Points on a hilly landscape, in no order, each with its height.
A ball rolls from a point to whichever of its 2 nearest points has the largest drop for the distance, and stops where none of them is lower. Distance is the straight distance between rows; heights are no part of it.
<859> h=3.03: 115  93 129  53 110  95  79 111 102 101 131  45 108  85 115  58 121 102 100 120 100
<989> h=0.75:  96 117  63 125 125  87 125  68  83 160  77 126 113 112  55 120  97  94  97  70  75
<439> h=4.52:  56 131 133  93  57  84  95 116  76 109 107 128  96  98 121 151 115 126 103  55  91
<302> h=4.28:  90 101 112  90  62  79  90  64  92  89  76  86  57  62  78  77 100 159  94  90  85
<1074> h=6.42:  93 143  64 108 101 153 107  74 129  91 101 118 120 125  72 132 116  85 154  79  82
<693> h=0.67:  97  62  86 116 104 142 115 129 129 118  87  80  70  62  82  56  91 136 125 117  94
<554> h=3.23: 103 116 109  71 123 100 100 133 104  63 139  68 109 142 136  87  43  79  78 136 114
<340> h=4.16:  90 105 117  71  81  78  91 149  91 138  96  84  52  96 101  97  97 120  81  82  79
<130> h=3.78: 106  97 154 117 153 104 109 115  80  78  93  77 129  94 143  99  44 112 110 119 130
<382> h=4.48:  66  67 104 148  60  74 117  62 100 131 118 154 103  90 105 102  99 101  78  98 113
<326> h=1.80: 127 114  98  86 103 105 130  96  79  90  96  86 106  54  83  72 128 110 108 125  77
<666> h=6.08: 116 103  91 106 143 118  94 122 112 102 110 106 110 133  96  98  96 106 142  79 104
<255> h=6.15: 108 123  76 110 127 118 134 108  99 104 129 120 100 141  90 114  84 109 158  68  88
<471> h=5.97: 104  84  92 120 151 136 119 120 108  91  97  91 131  93  94 106  91 109 149  82 111
<824> h=4.69:  82  89 119 134  88  63  75  71  85 110 122 170  95 118 119 103 108 137  93  82 103
<602> h=3.92:  88  68  97 101  83 130 108  95 120 120 111  75 127 103 135 101 122  28 122 118 119
<612> h=3.89:  88  99 104 132 124  76  76  96  84 136  72 134 108 147 116 147  92  62  81  57 110
<1068> h=1.28:  87  73  86 112  86 113 139 124 114 101  89  85  75  64  81  83  67 127 100 101 104
<455> h=4.84:  86  68 116 113 120  53  51  93  82 119  95 154  89 114 123 105 115 124  64  69  99
<134> h=2.97:  82  94 124  85  94  91 111 109 102  75 146  74 110 107 128  89  52 124 110 107 122
<774> h=1.81:  86  81  81 119  84 144 144 140 121  91 104 100  92  69 106  98  73 101 111 125 105
<1084> h=4.17: 101 102  90 111 102 113 122 102 103 107 117 104 129 124 121 119 113  44 115 108 109
<736> h=6.65:  75  90 113  81  84  89  66 121 138  89 147 115  89 142 120 108  91 112  93  85 119
<848> h=4.43:  65 127 117 151  79 131 131  90  81  91  61 101 103  85 116 122  44 120 124  93 114
<686> h=3.29:  90  65  81  76  97 120  82 152 145 108 112 105 104 101  88 149 114  85 102  91 110
<1083> h=1.33: 109  70  95 118 126 134 122 120 100  94  89  64  94  66 116  39  81 112 126 142  97
<505> h=3.05: 110  99  76  80  86 127 100 143 128  84  98  98 104  96  94 130 118  63  92 118 105
<405> h=3.02: 113  77  76  63 108  63 117  93  94  78 106  95 101  74  64 124 115  97  69  83  99
<763> h=4.04:  73  73  74 123  66  94  77  94 132 111  93 156  69 116  83 129 112 106  79  69 103
<512> h=3.71: 109  76 108 105  81  66  95  82  87 101 114 104  77  92 107  50  81 137  75 119 108
<285> h=2.81: 124 130  60 102 130 132 102  97  96 133  57 110 119  95  62 113 148  67 109 106  56
<754> h=4.86:  92 106 117  74  79  86  94 143 111  87 121 116 116 114 136 149 115  52  62 113 120
<1061> h=2.71: 124  71  92  55 138 111 105 106 116  89 131  38 107  78  94  45 105  94 113 126  94
<216> h=2.77:  81 110 118  47  88 102 102 115 109  79 154  37  83 108 115  75  45 128  95 124  99
<594> h=3.51: 120  68 114  86 116  61  61  74  98  94 110  86  90  88  89  46 104 152  90 102 108
<1127> h=3.59: 107  85 152 117 155  87 108 122 102  72 117 118 129 107 136 106  62 111  89 139 124
<908> h=0.74: 122 111  66 101 116 111 141  68  88 117  87  94 106  78  58  82 119  89 106 111  72
<626> h=4.68:  77  81  84 138  69  68 111  64  92  96  96 141  71 111 101  92  64 117  71  92 109
<976> h=5.78: 100 112  87 113 143 142 130 100  77 115  79  77 131  83  94 109 114  84 147  91  90
<552> h=2.96: 127 156 119 110  74  89  73  60  66  86  89 118 115 108 123  94 125  89  88 134  91
<737> h=3.69:  84  77  95 108  70 121 118  75 119 106 119  67 105 102 125  77  92  64 121 111 119
<118> h=2.48: 126  76  80  70  88 111  91 102 141 101 113  88  77  87  74  65 136  88  94 123  88
<1125> h=4.34:  65 117 126  78  65  91  96 147  91 137  91  97  56 100 108 135 102 127 109  50  82
<1099> h=3.60: 105 133  80 107  56 130  69  86 140  64  67 104  63 127  86 105 101  80  97 103  96
<436> h=2.31: 131 115  69 109 114  88 114  37  97  60  92  94 116 105  74  74  95  80  84 117 102
<217> h=2.79: 110  92  79  73  71 140  95 121 143  98  94  81  74  88  86 100 130  66 105 116  84
<789> h=4.25:  60  76 112 126  63  90 102 105 113 105 108 146  99  97 114 141 103  95  86  82 120
<695> h=3.99:  99  96 118  88  68  76  91 147  86 139  99  88  56 102 127  70  87 106  60 120  89
<586> h=4.64:  61 143 106 124  81 102 121  64  76  94  64 102 106  92  89 136  62 126 109  63  98
<170> h=6.33: 115 103  38 104 125 128 126  78 130  91 111 120 112 122  48 130 108  87 139  81  89
<698> h=3.34: 118  71  81  80 107  76 136  93  98  96 136  91 107  89  80  84 107  88  87 110 107
<150> h=4.20:  92 138 119 132 116 134 131 113  59  86  50  79 116  77 121 113  61 113 130 102 101
<398> h=2.44: 104  75  93  69  99 126  97 111 130  97 122  40  72  96 113  32  78 100 107 148  91
<191> h=4.66:  75 143 110  94  62  92  85 112  89 104  77 131  93 104  99 153 134  97  85  67  90
<896> h=3.50:  96  63  79 100  94 117  80 139 149 124 104 103  77 120  86 108 103  92  97  90 110
<995> h=2.87:  87  90 101  80 118  70  82  67 107  67  98  78 111 130 104 136  80  67  86  54 136
<906> h=3.79:  83  47  64 126  92 114  78 108 139 127  70 125  88 105  67 137 100  96  92  73 109
<211> h=4.77:  88 128 105  75  72  85  91 131  93  78 101 118 106 112 113 165 130  69  74  79  99
<994> h=5.31: 117 107 140 101 135  68 136  93  41 117  94  86 139  69 110 108 107  87  93  98 106
<268> h=5.56: 116 107 105 109 150 106 135  87  60 121  96  93 153  82 100 104 121  76 126 101  94
<643> h=4.44:  96 121 131  84  63  82  82  60  74 113  89  71  76  79  99  84 109 139 111  84  93
<655> h=4.79:  81 111 117 134  54  87  78  73  89  91 112 153  84 107 119 101  93 153 112  92 105
<1045> h=2.60:  84  88 114  69  75 127  95 112 124  80 115  28  79  85 124  58  60 108 107 132 112
<923> h=2.91:  98 117  68  85  87 143 147  99 101  95 116  86  99  76  92  91 132  69 147 126  62
<143> h=6.23: 107 112  65 115 141 104 118  77 103 122 112 129 112 139  53 120 100 113 146  49  86
<148> h=3.38: 125 147 101 107  85 124  54  87 109  61  71 108  88 130 108  88 109 105 110 115  97
<1076> h=3.27: 120  98 138  87 113  80  68 101  81  99 114  75 108  95 123  68 105 128 103 118 107
<1087> h=1.60: 120  90 103  90 139 104  98 174  93 119  93  90  96  85  99  76  90 111  72 128  89
<189> h=3.45: 109  77 110 117  98 112 100  70 108  83 117  83 115  93 113  62  92 107 122 123 119
<117> h=3.01:  61 102 121  62 125 104  93 142 105  84 146  51 101 132 114  97  29 114  65 115 109
<1029> h=2.65: 118 115  83  84 107  73  86  58  96  55  88  88  97 131  85 105  87  80  81  81 109
<709> h=4.88:  83  70 120  92  65  81  75  99 108 141  97  97  83  89 102  91 132 100  88  82 105
<619> h=2.69: 125  66  96  90 134 121  96 141  96 137  68  71 124  79 107 108 124  43  86 123 104
<793> h=2.68:  89  92  89  72  96  73  92  84  89  92  64  88 100  75  68 146 118  87  66  63 102
<631> h=3.86: 100  91  82 118  64 109  65  99 140  68  68 126  68  97  75  95 105 113  73 108 109
<344> h=1.73:  83 104  98 125 133  73  95  67  75 142  81 127 112 118  76 125 103 114 112  44  95
<682> h=3.97:  96 124 147 105 113  97 107 124  60  85  77  82 109  90 138 112  56 124 102 102 114
<160> h=3.40: 100  90 137  95 137  88  83 121 106  76 125  87 117 121 139  82  48  96  66 147 124
<886> h=4.36: 113  95  95  92 121 116 121 146  94 124 136 110 119 125 127 109 123  60 123 113  94
<538> h=1.94: 104 124  59  98 114 114 135  74  97 154  84 105 120  80  51 114 129  81 118  90  53
<1110> h=2.20: 122  61  98  98 156  97 108 143  93 119  74  71 114  77  97  91  90  79  75 117 114
<587> h=3.19: 119 134 119 117  76 110  56  77 103  76 102 120 109 131 140  91 123  83 107 130 111
<69> h=3.72:  94 106 101 122 121  69  82  64  90 102  68 127 121 133 107 151  98  43  52  81 118
<1113> h=5.07:  97  88 135 117 109  62 120  91  59 106 109 119 116  74 115 102  91 127  89 101 107
<218> h=3.22:  90  83 118  96  92 104 108  88 115  76 139  82 116  74 100  81  97 141 130  96 122
<284> h=3.85: 117 111 114  99  74  67  92 110  73 110 109 102  65 111 129  61  84 120  76 131  93
<674> h=4.65: 104  91 127  94  63  83  95  73  84 144 110  84  94  67  94  67 147 120 108  99  88
<794> h=2.19: 111  66  93  77  95 107  89 132 130 114 113  72  79  94  93  57  98  88  81 128  98
<37> h=6.55:  91 147  98 117  77 114  73  77 111  83  98 141  93 143  96 126 101 120 129  73  98
<584> h=2.36: 129 148 105  76  73  87 121  76  63  85 108  92  91  77  90  78 129 116 106 122  68
<601> h=1.76: 120  92  69 116 100  86 107  58 104 101  83 110 102  89  61  79 119  88  78 111  97
<184> h=4.87:  83 100  98 129  93  68 135  76  64 101 101 134  92  90  93 105  73 135  90  81  95
<1015> h=1.90: 137  99 103  96 139 115  95 136  89  93  87  77 102  82 114  51 101 101  93 150  90
<125> h=6.60:  87 117 105  92  75  97  86  89 118  73 129 115  95 133 112 122  97 110 123  71 110
<68> h=2.35:  93 105  78 115  90 159 140 133 106  99  90 102 107  63  98 108 113  88 136 124  87
<553> h=3.68: 134  72  87  84 147  92 107 101 114  62 121  96 126  79  69  87 109 117  95 105 112
<905> h=2.70: 135 151 115  97  87  91 104  96  56  71 100 119 106  92 117  85 116 113  95 138  84
<665> h=2.23:  94  99  97  88 109  72  90  77  89 123  89 102  93 106  76 121 118 107 102  48  93
<757> h=3.31: 141 139  72 111 135 110  90  96  88  99  70 127 130 122  84 114 140  52  87 113  82
<95> h=4.98:  75  61 126  96  84  55  56  92  96 133 105 115  77 107 126  94 116 112  69  67 111
<360> h=6.49:  75 151  92 121  80 131  86  50 127  90 101 123 132 139  91 132 115  85 139  70  99
<611> h=4.08:  97  88  98 101  79  95  70 105 123  85  69 115  47  75  70  80 102 151  79  94  90
<5> h=3.55: 125 116  82 106 125  83  77  93  99  73  71 129 121 138  96 136 117  46  62 101 109

Where does a ball stop that starts at each point below?
<302> => <908>
<1074> => <794>
<69> => <908>
<268> => <794>
<211> => <794>
<682> => <794>
<698> => <989>
<553> => <989>
